Each row is a point on a tangle of strands that fork, close into loops and nearly touch. The rows are in no order.
In the rows, zero is written as 128.
Points whose rows are less than 95.7 apart are linked; no others are. Some points are linked to none.
z_481: [151  73  78 121 124  76 134 117 133  76 116  98 114  90 118  74 172 120
 127 110 137 131]
z_580: [125 120 112 166 101 115  87 148 112 204 146 132 125 152 140 134 105 114
 175 161 117 159]
z_11: [ 56 164  99 124 110 118 109 114 172 105 115 106 180 118 170 134 124 160
  93  79 137 109]
z_354: [130  88 150 143 107  42 120 107 137 125  73  92 143 103 153 107 183 121
 166  87 151 117]
z_965: [116 113  75 105 103 151 169 112 119 172 145 181 134 141 131 178  97 164
 128 136 144 120]
z_870: [100 123  96 157  96 125 131 102  71  88 140 130 129 121 122 118 120 140
 134 120  99 155]
z_415: [186 101 116 149 136 134  88 181 148 214 146  95 112 106 115 149 108 125
 186 181 136 150]
z_716: [166  88 159 108 154 140 147 125 122  84  83 169 147  93  82  93 126  97
  86 109  87 114]
z_316: [140 114 107 154 140 146 137 143 125 181 163 128 148 139 109 204  83 178
 208 156 100 114]
z_741: [147 103 141 140 113 159 131 102 107  75 173  96  77  99 115  96 160 118
 134 127 148  97]
z_165: [156 155 210  89 166 105 109 151 162 109 136 165 156 119 137 131 134 108
  95 103 132  95]
z_612: [104 116  68 181  74 129 108 107  77 127 120 130 116 118 128 121 125 141
 152 120 120 171]
z_942: [109 153 152 144 145 142 126 144 123 146 182  87 117 173 113 213  86 169
 182 168 148 132]
z_221: [156 124 206 123 186  58 150  77 160 113  76  79 165 162 118 148 162  96
 166 129 146 129]
z_152: [116 130 143 122 126 131 154 125  87 175  86 164 132 134  93  99 119  63
 123 117 101 151]
z_467: [ 67  97  71 148  85 134 185 113 136 140 122 125 160 153 134 170  87 167
 121 118 150 109]
z_83: [135  78 114 123  85  82 113 134 156 173 110  88 119 125 147 118 154 107
 157 130 173 105]
z_805: [ 92 206 152 122 146 122 128 109 132 115 109 135 156 154 169 137 119 134
 102 101  94 135]
z_9: [120 103  71 118 116 150 190 137 141 175 111 171 171 154 146 190  84 191
 124 157 139 124]
z_332: [212  68 144 152 161 128 146 141 133  71  84 148 141  73 108  73  97 120
  88 143 104 146]
z_941: [105 157 126 116  87 148 138 156 111 150 107 112 109 139 149 176 120 177
  65 152  93 133]
z_949: [ 65 127  78 128  96 162 163 114 164 132 126 109 150 150 167 172  99 186
 100 114 154  89]
z_824: [153 132 114 112 169  91  92 112 130 154 143 142 140 120 128  97 145  83
 151 137 113 131]
z_863: [132 119 114 145 117 113 105 137  81 174 101 162 124 128 108  94 133  67
 133 129 109 169]
z_26: [ 85 170 107 141 118 130 117 127 151  84  98 137 168 120 169 116 134 190
  90  75 125 130]
z_172: [153 176 174  90 164 111  98 142 154 116 164 172 145 116 155 148 137 141
 128  86 128 105]
z_34: [116  93  57 148  64 130 123 108  86 146 133 170 126 112 119 137 119 145
 162 125 142 139]
z_840: [152 161 237 138 140 120 142 113 103  86 128 169 144 134 136 115 103 123
 101 140 125 123]
z_974: [119 195 143 104 158 148 104 152 155 139 174 148 133 127 155 156 138 149
 133  79 127 115]
z_779: [ 81 158 182 132 112 147 165 121  98 143 101 106 108 194 114 167 100 120
  90 151 108 143]
z_714: [ 52  88  42 153  98 127 118 109 127 119 100 138 162 146 119 145 100 179
 123 166 124 141]
z_111: [132  94  91 167  83 125 144 106 142 195 120 130 165 142 144 184  78 168
 195 152 132 137]
z_417: [134  91 148 134 123 144 157 131 117 161  72 126 123 115  87  61 132  55
 128 112 120 137]
z_939: [126 136  80 142 178 167 140 196 157 149 159 111 143 140 132 192  72 205
 148 129 121 139]
z_87: [148  75  73 100 146  90 118 148 176 186 159 131 145 137 114 129 139 112
 187 132 182 109]
z_521: [ 90 190 147 135 149 111 120 137 130 136 176 105 122 184 154 151  78 136
 148 126 120 141]
z_772: [ 79 159  86 135 106 132  96 161 183 162  77 105 167 156 164 160 125 184
  68 105 125 147]
z_717: [108 133  97 132 138 118  79 144 108 183 149 170 129 159 134 109 112 113
 147 164 119 165]
z_921: [126 115 144  95 126 126 110 151 125 174 128 122  88 140 119 129 139 111
  58 176 106  91]
z_57: [150 101  91 149 145 159 125 153 122 197 184 136 126 121  96 182  91 145
 202 134 131 117]
z_219: [104 160 102 177 134 166 113 140 164  53  99 119 162  99 169 109 148 197
 108  65 104 157]
z_126: [127 141  92 111 120 171 114 153 116 102 136 130 101  99 131 116 155 126
  61 114  99 136]
z_969: [146 100 106 121 115 153 177 127 131 196 165 177 138 145 115 196 107 136
 161 147 154  86]
z_107: [116 150  83 151 145 175 148 159 118  80 146 115  95 137 153  97 116 133
 136 136  72 173]
z_815: [134 130 177 137  98 161 146 119  86 121 121  97  66 142  92 111 144  85
 113 165 145 145]
z_459: [159 139 176 148 116 136 170  91  68 113  87 135 118  98 106  84 108  77
 120 117 106 149]
z_402: [ 92 163  55 108 112 110 133 123 104 122 112 158 145 137 145 154 106 147
 109 113 106 165]
z_141: [119 172 158 119 164 131 125 161 111 166 154 118 107 180 116 181 100  91
 143 148  92 150]
z_792: [128  84  80 154  79 155 131 148 104 134 160 125  85 117 109 120 121 170
 134 149 118 136]
z_526: [134 104 156  90 150  65 131  95 149 114 126 107 147 127 139  96 156 119
 126 123 146  84]
z_169: [ 82 151 113 142 144 149 156 109 139 154 182 125 149 173 149 173  79 169
 180 113 151 106]
z_847: [111 130  59 128 165 149 118 128 133 170 174 178 156 145 135 141 107 152
 175 140 145 127]
z_324: [ 95 171 124 106 126 146 100 161 123 135 110 174 137 135 147  96 159 148
  64  89 109 151]
z_358: [ 42  96  58 130 104 128 114 137 169 115 102 131 176 143 132 154 101 173
 100 130 132 121]
z_719: [136 144 157 107 128 118 131  89 123 140 194 177 138 124 130 133 111 137
 177 117 177  83]
z_353: [ 98 144  89 126 106 173  88 177 138 127 107 158 114 141 140 129 163 184
  74 102 106 153]
z_678: [116 122  68 100 138 137 110 123 143 157 159 211 150 136 136 136 131 146
 128 130 153 128]
z_299: [110 156 121 164  85 141 155 108  73 142 102 112  85 153 135 118 100 118
 114 145 113 160]
z_159: [178 138 155 135 143 150 148 122 109  69 127 137 104  83 146  72 117 124
  92 115  99 141]
z_131: [126 113 177 132 111  96 110  98 150 165  82  64 118 131 123 135 190  55
 160 116 156 114]
z_419: [139  98  75 118 171  90  71 133 155 172 134 113 143 123 113 121 157  81
 165 148 139 144]
z_122: [134 191 198 146 123 157 128 102 127  91 115 148 128 100 159 131 143 168
  77 103 125 114]
z_652: [158 103  89 115 164 101  82 166 148 187 167 120 123 132  98 136 132  95
 153 156 116 141]
z_16: [117 157 175 146 127 157 164  99  84  96 100 125 118 124 124  96 117 116
 106 112  92 143]
z_246: [207  55 167 150 163 122 161 144 150  48  97 110 134  97  98  96 114 112
  98 124  92 128]
z_256: [127 178 180 146 149 196 164 130 126  93  65 142 134 101 128 125 135 149
  79  78  88 135]
z_914: [ 65 143  98 126 128 133 106 108 135 145 146 161 168 150 159 144 130 166
 120 108 104 113]
z_130: [156 145 205  93 121 104 128  86 140  74 132 126 131 104 127 138 155 124
  75 140 167  86]
z_129: [104 121  77 136 119 128  96 155  96 161 106 166 134 163 127 112 121 140
 104 177 106 170]
z_913: [153  90  95 135  74 129 109  99 107 150 133 123  95  67 126 100 162 116
 148 125 160 107]
z_37: [106 138 101 152 141 166 126 160 107  59 138 156 134 101 137 102 128 165
 106  92  92 157]
z_19: [ 99 175 110 103 138 142 114 155 153 171 179 158 135 158 153 182 110 169
 127 101 142 111]
z_964: [149 122  98  77 131 123 122 148 154 176 174 143 110 142 141 146 110 134
 137 153 150 111]
z_868: [ 61 151 121 153  95 170 148 111 140  67 147 104 124 129 154 146 131 190
 110  88 140 102]
z_360: [150 139 197 118 133 141 163  73 100 122  94 133 127 117 103 103 139  51
 124 132 136 126]
z_38: [120 177 166 172 155 185 155 135 152  54  65 103 143 116 147 113 138 155
 100  69  86 152]
z_146: [182 120 170 123 161 167 185 118 135  64 109 115 110  88 110  77 130 114
  91 129 122 113]
z_973: [182 121 151 108  94 101 121 137 121 194 131  96 106 144 121 168 125 108
 141 190 126 128]
z_917: [135  99 193 121 106  98 124  75 123 123  99  81 120 125 108 103 190  74
 131 135 148 112]
z_748: [146 159 169  94 126 120 129 120 130 155 145 103 103 166 109 144 139  75
 125 177 161 136]
z_571: [137 105  61 112 141 102  62 114 136 175 137 182 143 111 106 125 150  96
 173 151 153 143]
z_996: [ 86 118  69 142 119 155  94 133 103 118  98 169 117 149 108 129 116 166
 106 191 125 174]
z_859: [126 133  99 119 115 172 133 105 109  92 153 192 129  82 149  93 131 177
 104  94 152 111]
z_522: [150 125  76 153 172 146  95 155 120 157 192 127 123 109  96 111 111 127
 193 121 146 135]
z_584: [147 130 112 143  91 126 118 103 124 204 163 143 119 113 129 158 111 115
 207 128 175 119]
z_818: [133 172 187  90 180 139 120 122 134 142 155 132 122 140 131 133 136  69
 115 125 103 117]
z_486: [155 142 183 124 213  80 140 103 159 102 119  52 133 161 105 135 160  85
 179 131 153 122]
z_412: [109 168 101 139 168 146 118 193 155 145 153  84 129 162 140 192  78 169
 145 123 112 142]
z_14: [104 114 102 140  95 110 162 122 151 170 125 104 179 154 155 183  57 167
 169 171 137 109]
z_897: [ 71 177 113 129 155 112 120 169 158 141 146  97 153 172 157 174  76 148
 128 111 104 143]
z_640: [ 80 148  67 119  86 102 140 147 137 115  99 101 146 147 151 157  95 150
  87 124 113 149]
z_568: [157  78 115  96  95 118 122 164 132 187 137 153 132 122 102 155 123 165
 148 185 126 115]
z_231: [160 107 201 136 156 167 133 167 134  65 104 161 128  89 130  89 128 134
  58 105 100 117]
z_559: [155 146  96 108 110 136 140 112  81 127 116 116  94 106 123  86 134  89
  90 131 120 144]
z_731: [113 180 134 151 120 191 127 156 140  51 142 107 108 105 152 132 164 178
 105  70 104 136]
z_370: [142  78 148 145 126 107 128 137 115 129  62 138 132  92 104  43 161  64
 132 124 125 158]
z_804: [110 162 209 118 121 109 133 110  83 103 142 153 133 157 129 122 121 109
 118 125 122 127]
z_740: [106 144  97  97  91 172 124 145 136 162 147 162 124 124 144 163 131 191
  87 117 141  94]
z_512: [ 82 138  49 152 131 164 141 152 145  62 130  84 118 133 154 149 119 159
 113 117  96 158]
z_343: [189 105 126 143 164 139 127 129 120  51 119 149 136  77 133  61 131 118
 105 136  98 161]
z_43: [ 88 143  99 120 100 117 106 177 213 157  85  77 175 139 166 171 106 160
  86 135 126 123]
z_705: [199  81 164 140 147  91 112 125 116  95  89 159 160  90 126  87 117 115
  89 135 112 137]
z_215: [143 120 182 106 154  73 151 110 139 142  82 106 148 134 106 101 158  59
 143 100 128 123]
z_430: [105 102  41 131  87 173 155 135 118 124 132 167 125 127 121 164  99 182
 101 132 138 130]
z_121: [133 149 130 122  96 125 153 156  95 165 113 122 104 155 126 162  90 133
  86 182 107 147]
z_908: [141 103 144 137 126  45 110 127 164 148  93  93 143 139 145  85 165  84
 180  95 157 132]
z_902: [149 103 203  96 158 175 179 113 137  85  70 148 140  87  72 105 116 106
  87 110 101 102]
z_447: [ 94 142  77 121 125 133 116 157 145 171 123 153 150 161 158 160  89 186
 109 160 112 146]
z_826: [136  73 107 157  45 148 134 142  97 160 131 144 107 111 115 144 112 174
 143 171 120 114]
z_918: [ 97 171 160 156 128 182 163 117 101  50 146  96  86 147 132 138 131 136
 118 112  98 140]
z_137: [166  89 132 134 102 110  76 178 167 210 140 105 119 110 141 156 127 111
 190 157 154 125]
z_695: [116 124 122 121  85 130 122 114 102 158 161 148 101 139 132 131 118 145
 127 142 143 113]
z_175: [138 127 137 154 107 116  92 147 107 209 105 134 117 135 133 112 127  76
 162 145 111 157]
z_821: [139  75 126 125 118  51 136  93 152 121 111 119 155 113 139  87 168 139
 151 109 153 105]
z_39: [135 128 182 135 135  57 152  86 143 121  70  79 130 162 140 131 180 113
 165 109 162 128]
z_40: [107 109 157 124 122  50 141  83 160 142 121  69 117 151 133 128 180 136
 174 120 171  97]
z_894: [109 179  94 105 156 132  93 136 126 162 130 177 140 146 151 141 128 122
 100 122  91 145]
z_767: [ 90 196 194 122 155 119 118 114 110 124 163 136 136 166 130 142 114 123
 153 122 119 128]
z_128: [150 135 159  85 156  90  94 150 143 116 130 180 158 102 149  88 146 105
  91 106 122 120]
z_834: [ 74 166 113 132 151 144 134 132 185 143 160  92 161 165 161 183  87 171
 154  97 165  99]
z_27: [172 165 170 122 158  86 115 133 121 130 172 143 145 118 131 129 109  92
 171 112 124 125]
z_364: [135 110 119 100 110 107 130 116 125 114 128 100  90 117 133  78 157 104
 102 150 150  94]
z_144: [116 172 139 130 152 120 123  98 122 112 112 168 169 113 180 111 107 153
 101 106  95 134]
z_241: [133 135 147 134 152 177 137 162 123  64 155 129  87 101 139 111 162 128
 112 103  69 127]
z_212: [ 69 136 111 147  88 116 137  97 108 120 122  88 123 160 146 145  95 153
 116 144 131 113]
z_288: [160 102  96 159 159 185 141 158 106 168 192 109 107 109  78 169  92 170
 177 145 147  99]
z_645: [159 147 158 124 134 105 117  94 110 105 147 173 149  94 153 115 112 146
 111 118 118 112]
z_31: [136 135 140 134  66 120 148 133 100 156 123 108 123 150 135 176  91 178
 127 186 109 138]
z_433: [115 139 146 131 131 179 144 138  88  61 168 113  76 126 115 134 151 127
 106 114  92 126]
z_54: [124 139 148 140  77 127 140 107 115 185 156 124 108 157 121 201  97 138
 163 174 164 121]
z_492: [140  84  73 130 130 106 112 138 134  84 115 128 106  95  96  62 172 107
 124 139 137 160]
z_273: [145  92  98 115 138  83  75 106 126 128 110 161 150 110 103  77 167  90
 132 147 128 134]
z_737: [138 173 176 102 181 144 115 159 119 147 175 111  94 168 115 153 121  91
 132 142 118 119]
z_708: [164  97 156 140 121 130 168 114 117  72  94  85  96 105  79  94 160  65
 123 112 127 128]
z_308: [145  63 106 139  77  96  87 165 171 199 105 108 117 108 137 147 144 118
 167 144 185 134]
z_13: [102 204 156 117 114 136 105 122 147 137 148 157 141 131 151 170 143 164
 104  53 135 106]
z_875: [186 109 139 125 162  44 103 115 167 117 139 123 168  97 130 117 129 116
 180 107 149 112]
z_396: [167 105 134 154 155 101 101 159 159 173 139  49 109 117 109 154 139  84
 192 141 159 124]
z_701: [145  85  69 137 134 149 106 143 116  81 161 139  90  97 112  86 156 120
 143 138 121 143]
z_10: [158 123 158 130 146  89 107 103 173 140 144  77 130 122 137 118 162  84
 201 121 182 109]
z_529: [126  98 107 133 136  50 115 145 169 172 101  77 138 148 149 134 166 114
 196  88 159 140]
z_756: [142  88  83 105 160  64 116 138 172 159 142  86 136 142 128 127 143 122
 197 105 176 121]
z_232: [ 85 163 150 159 150 123 123 123 128 133 169  76 129 189 130 192  86 134
 169 147 118 138]
z_579: [164 126 219 130 143  87 143 121 107 102 114 159 151 119 117  87 124  93
 107 135 128 109]
z_501: [ 83 189 153 150 114 153 134 144 144 126  61 119 155 149 146 127 155 150
  81  68 107 139]
z_812: [119 173 170  80 125 148 118 109 120 126 139 121 103 146 131 141 166 107
  63 141 154 109]
z_959: [131 108  96 141  96 153 127 143  84 128 133 114  82 119 110 125 117 136
 100 158  96 141]
z_389: [ 53  93  47 146 106 173 116 156 176  94 110 113 163 128 134 156 125 201
  94 123 153 131]
z_46: [140 112 159 141 117 112  89 122 169 177 168  82 104 122 121 149 159  97
 223 134 205 110]
z_798: [ 62 160 159 132 118 113 130 141 132 137 113  89 131 189 132 188 103 135
 100 153  90 125]
z_995: [123 145 107  74 126 132  94 160 150 144 142 181 136 123 142 100 154 143
  78 108 149 128]
z_635: [149 138 154 129 101 102 122  95  80 119 136 154 130 100 144  90 136 113
 136 118 131 119]
z_58: [140 132 175 105 163 114  95 105 144 119 204 115 123 147 107 147 153 108
 171 145 157  98]
z_540: [152  77 171 154 130  42 148 115 134 103  52 102 158 125 130  91 155 118
 143 106 132 137]
z_621: [139 105 176 126 122 166 180 126 100  94 117  89  71 125  58 104 147  70
 123 143 137 129]
z_265: [138 103 145 146  98 116 107 113 116 184  93  89 103 109 125 118 173  55
 133 135 135 124]
z_74: [125  97  91  92 144 103 116 153 141 166 102 138 127 150 115  94 145  78
  92 158 121 138]
z_151: [120 153 110 128 107 178 130 160 110 124 140 113  80 131 127 136 136 154
  67 143 105 135]
z_135: [145 138 107 139 175 179 112 165 147  38 142 167 126 101 138 110 151 156
 129 107  78 173]
z_565: [ 74 157 136 139 103 130 147  99 105 100 157 125 118 149 149 135 108 177
 124 106 139 102]
z_681: [140 110 126 125  85 117 126  95 117 173 160 130  97 113 138 107 142 114
 145 139 170  96]
z_952: [150 132 171 131  99  91 117 101 106 137 113 131 130 105 134  88 141  70
 161 125 147 132]
z_583: [133 140 114 144 133 137 130 115  68  95  85 173 139 109 121  65 119 113
 111 122  91 170]
z_22: [181 136 183 129 188  94 118  98 160 123 138  77 123 120 111 126 150  66
 189 127 151 129]
z_551: [124 130 120  82 131 115 104 109 121 144 159 150 118 117 128 126 162 112
  93 117 105  94]
z_262: [ 99 116  47 157 107 173 126 130 102  92 150 173 119 115 122  92 116 173
 130 138 146 171]
z_700: [105 127  97 145 147 156 155 124 148 181 167 123 163 163 132 207  76 183
 176 139 124 100]
z_33: [102 143 172 133  98 173 146 127  77 122 118 104  78 168  95 144 125 111
  87 164 115 127]
z_252: [130 191 188  93 148 157 125 130 144 149 126 137 114 156 145 150 154 101
  82 125 125 119]
z_124: [128 124 170  85 165  72 124 110 159 123 166  91 133 165 126 132 158  97
 141 130 158  88]
z_104: [135  98 105 102 160 146 131 167 141  66 129 109 104 115 121  72 175 110
  85 109 114 115]
z_110: [159 119 147 136 137  99 120 114  85 102  90 186 167  99 120  95 120 100
 109 128  89 159]
z_210: [171 112 100 107 180 110 106 157 158 159 184  82 109 120  96 146 121 119
 160 144 140  98]
z_193: [123 129 114 168  66 118 133 121  81 179  99 108 112 137 134 146 114 116
 137 149 102 160]
z_680: [140 122 121 107 104 132 151 107 120 104 163 175 112  91 131  88 130 150
 128 109 173  97]
z_413: [ 81 110  44 138 148 110 112 122 159 165 136 142 186 167 128 173  82 154
 166 152 129 152]
z_391: [125 106 131  85 151 139 118 148 141 162 112 123 113 138 116  99 153  86
  57 142 109 110]
z_796: [142 168 160 138 133 122 109 122 121 178 183  98  97 163 135 138  98 106
 181 159 140 127]
z_220: [ 65 114  57 152 102 104 116 109 120 143 118 145 169 166 134 134  92 156
 153 146 131 162]
z_771: [157  75 130 134 112  91 145 116 126  75 107  69  99  91 111  87 173 102
 150 105 140 128]
z_394: [160 151 178 131 142 124 108 128 134 170 171  93  93 155 103 141 135  72
 178 171 169 150]
z_811: [ 84 127  57 116 119 168 113 121 143 143 129 208 150 132 138 142 138 184
 116 117 153 138]
z_132: [155 143 233 134 141 160 146 133 125  75  97 165 130 117 122 113 122 129
  69 120 117 112]
z_257: [ 69 167 123 151 119 142 154 109 105  96 105  79 120 156 148 118 109 134
  92 114 116 135]
z_424: [155  99  96 141  85 139  99 140 132 217 139 163 134 109 123 173 118 114
 199 138 162 139]
z_517: [186 155 139 141 146 128 127 164 120 173 165  78  99 131 115 187  81 132
 188 176 131 149]
z_139: [146 121 186 108 151 119 160 127  92 145  98 180 154 121  95  89 111  67
 131  99  99 132]
z_782: [114 172 153 106 102 171 113 113 119  89 149 127  92 122 135 141 156 147
  71 121 150 109]
z_6: [123  97 113 139  61 128 169 115 105 153 123 132 123 137 128 179  84 189
 139 166 135 110]
z_697: [184  96 158 110 124  57 111 109 134 119 139 168 161  93 130 110 129 114
 157 114 146  90]
z_573: [ 93 113 105 131 111 133 143  90 113 156 162 208 150 135 130 118 110 141
 166 103 139  97]
z_143: [146 139 172 117 138 149 131 171 122  78  95 169 128  98 147  86 155 135
  60  83 118 143]
z_605: [126 150 113  82 136 100 100 144 129 107 128 195 143 108 141  84 140 129
  92 125 135 153]
z_304: [160 134 202  87 145  71 141  84 137  71 120 107 139 128 108 128 162  89
 104 145 161 108]
z_993: [ 97 175 136 113  84 153 109 153 134 151 125 147 114 142 150 178 138 176
  81  93 139 105]
z_987: [ 85 126  81 154 114 136 133 113 107  53 134 133 138 120 154 107 113 172
 128 102  95 150]
z_668: [ 85 146 105 137 137 127 130 126  96 106  76 165 150 144 114  89 120 117
 110 129  99 186]
z_331: [143 166 141 102 143 140 121 177 134 174 139 129 126 156 146 193 100 168
 113 170  90 130]
z_86: [126 162 119 143 127 131 115 126 111 197 176 127 117 157 152 146  95 135
 174 148 115 133]
z_642: [187 128 132 112 108 124 123 140 141 194 172 108 111 121 114 192 104 129
 176 175 143 117]
z_784: [154 130 214 107 138  88  99  99 122 101 180 147 141 135 116 130 150 100
 161 131 150  95]
z_174: [160 117 105 111 161 145 124 148 144 144 210 101 100 126  88 176 119 120
 169 134 177  95]
z_953: [118 118 106 161  59 113 121 110 106 192 103 112 141 121 142 176  95 149
 170 147 114 149]
z_294: [103  74  40 151  82 150 136 125 104 141 122 184 136 129  91 156 121 174
 135 163 140 153]
z_5: [ 89 149 163 125  96 117 136 109  89 122 164 148 110 150 138 129 130 136
 120 124 136 108]
z_373: [ 70 163 111 116  95 136 135 105 171 119 120  84 150 143 161 160 105 165
  95 108 156  85]
z_838: [121  93 110  89 157  87 129 140 137 125  79 137 143 142 112  80 172  74
  98 123 118 141]
z_871: [135  93 178 122 113 120 157  87 129 103  61  65 111 106  79  97 169  62
 134 114 143 124]
z_181: [122  87  73 157  75 143 104 125 118 206 114 192 153 113 127 183 110 146
 191 153 148 159]
z_980: [173 108 146 158 167 180 172 138 116  70 114 140 108  90 103  78 122  89
 156 116  74 162]
z_607: [124 163  96 111 125 144 135 125  86 120 119 150 115 114 133 129 135 111
  66 112  92 155]
z_608: [147 115 136 110 126  93 110  86 149 161 166 121 124 120 142 114 149 108
 176 134 177  80]
z_307: [132 180 117 118 159 155 104 173 143 168 182 117 106 156 140 186 102 159
 131 138 116 123]
z_108: [134  64 105 147 117 119 112 137 125 133  54  99 108 110  96  66 177  60
 132 137 133 162]
z_168: [ 96 164 141 136 135 190 187 134 102 110  93 121 105 139 103 103 113 112
 100 108  95 150]
z_356: [125 151 124 174 167 166 142 155 152  37  86 114 152 107 169 110 135 169
 108  86  76 166]
z_93: [167 101 213 151 113  91 135 115 118 110  89 123 137 101 129  76 140  74
 139 128 139 107]
z_291: [ 68 124  73 139  97 175 111 166 142 106 120 124 122 131 142 143 138 210
  92  91 129 135]
z_229: [ 73 149  69 151 128 137 125 127 116  82  81 118 137 148 135  97 109 139
  98 139 102 178]
z_436: [ 66 160 124 167 112 167 128 139 148  57 127  74 127 139 150 152 156 172
 107  70 117 126]
z_346: [166 108 148 162 119 130 124 117  95  75 156 108  88  75 121  86 146 109
 152 123 110 125]
z_377: [154 127 155 115  88 111 121 104 120 174 137  99  88 151 119 139 138  87
 109 180 147 118]
z_563: [163 104 129 120 165 158 136 155 138  51 136 115 100  96 110  99 164 106
 122 107  89 130]
z_524: [134  70  94 111  98  80 128 122 136 142 110  81  96 143 118  94 165 123
 121 144 153 105]
z_443: [116 124 113 127 122 135 114 141  97 102 149 156 114 114 141  61 134 148
 102 127 116 120]
z_310: [131  96 122 110 102 145 165  99 119 182 170 170 119 142 102 156 142 113
 160 121 178  65]
z_234: [107 155  73 141 154 195 127 176 125  75 111 124  91 137 139 108 139 148
  95 127  76 187]
z_226: [106 153  89 102 114  90 113 114  93 121 145 181 151 132 144 131 106 130
 136 100 125 153]
z_69: [ 93 140  50 142 179 148 107 130 155 153 166 134 168 159 137 156  80 171
 171 127 122 146]
z_537: [150  87 129 111 169 119 134 139 121  86  70 166 150  86  86  69 152  89
  88 130 113 147]
z_545: [186  54 178 156 168 109 191 129 152  60  65  86 133 122 104 108  98 126
  82 123 125 109]
z_441: [137 137  86 114 192 137 113 125 135 151 200 160 139 118 126 124 114 134
 174 122 135 120]
z_92: [172  90 161 149  94  96 114 101 101  88 130 132 119  63 132  84 145 128
 140 120 134 109]
z_381: [180  68  97 130 134 136 133 160 174 203 163 132 132 126 105 157 117 120
 203 146 177 111]
z_724: [150 135 116 124 163 170 125 149 133 161 207  93  99 116  92 191 100 159
 153 165 148  93]
z_103: [161 135 131 137 104 138 132 111 135 181 184 123 103 137 109 186 105 124
 201 157 177 123]
z_127: [168  89 207 117 159 110 165 122 157  63  61 110 146 114 116 113 127 134
  64 123 128  92]
z_627: [103 196 168 117 131 163 149 131 120 120  77 137 133 142 145 128 123 130
  74  78 107 147]
z_457: [141  81  98 100 122 129 138 145 128  89 140  85  68 119 114  96 160 111
  98 143 125 122]
z_531: [192 115 141 106 194  47 121 133 167 129 107 120 160 130 131 102 123  93
 151 110 132 129]
z_649: [112 166 109 123 114 159 127 129 133  95 129 172 143  99 165 112 138 189
  96  85 127 114]
z_574: [137 181 185 124 137 189 132 116 123  73 129 118 104  96 144 109 161 147
  66 106 122 112]
z_943: [127 148 154 111 139 123 122 119 136 141 216 136 119 137 111 152 125 117
 201 117 157 107]
z_385: [156 140 215 120 162 106 118  88 141 136 128  93 128 147 108 110 162  52
 173 150 157 118]
z_797: [140 162 210  98 167 140 151  83 118 121 113 154 139 130 117 124 138  83
 102 126 115 100]
z_562: [163  99 222 104 168  79 164  94 160  63  80 106 158 139 119 133 140 115
  84 140 152  99]
z_496: [127  84  49 132  74 144 119  93 101 132 141 153 118  78 104 103 151 128
 148 122 155 126]
z_686: [142 170 195 140 162 135 126 125 122 125  92 171 167 120 173 108 115 140
  64 111  87 125]
z_20: [133  78  52 112 101 122 100  96 120 170 126 172 153 103 103 119 158 108
 166 138 171 125]
z_823: [ 67 145  58 139 128 145 134 156 134  87  85  85 139 140 147 134 105 149
  70 113  92 159]
z_89: [ 78 122 112 121 104 102 128 157 179 140 123  81 173 147 157 192  79 172
 108 146 120 105]
z_536: [146 133 169  96 132 122 153 108 120 102 110 116  98 118 123  69 158  91
  76 123 134 103]
z_117: [154 136 150 102 158 178 174 118 135 102  86 127 106 101 116  71 149 100
  84 110 109 117]
z_794: [140  97  84 159 116 145 188 133 139 183 118 141 191 144 124 209  81 164
 204 158 141 130]
z_646: [167  77 179 136 139  80 159 112 145  85  78 110 139 118 122  58 145 102
 115 122 133 110]
z_347: [ 98 157  97 154 153 175 154 149 144  59 150  81 114 133 166 129 125 142
 139 101  72 163]
z_502: [105 138 121 134  99  94 139 138 133 153 120  91 154 163 152 186  68 170
 131 172 117 127]
z_376: [142 100 136  82 174  84 112 136 145 105  83 169 169 109 116  90 154  98
  88 124 115 130]
z_866: [138 129  96 149 176 181 155 142 116  79 130 145 108 117 121  85 129  98
 147 127  76 187]
z_938: [111 111  62 153 127 164  97 154 100  76 139 145  91 131 107  90 143 141
 138 158 121 175]
z_227: [ 94 173 187 151 121 163 158  93  77  60 122 116 104 146 117 121 135 126
  86 140 119 144]
z_698: [190 121 172 112 158  73  99 101 132 125 146 156 168  92 155 124 107 121
 117 138 136  91]

A fork is a point with three links, a tip a point with one. Leave the first point through the second and follow the links. Name the first fork or tip that comes.
z_220; z_714 => z_128
z_995; z_324 => z_847
z_210; z_174 => z_834
z_834; z_169 => z_419
z_16; z_227 => z_364

A piece is all that can be reached along the links. How many separate loops has the piece of each point below (a circle has one, a figure eight two, a Y none), and how many tips (points with one link)?
z_902 => loops 0, tips 28
z_917 => loops 0, tips 3
z_347 => loops 0, tips 8
z_111 => loops 1, tips 4
z_370 => loops 0, tips 6
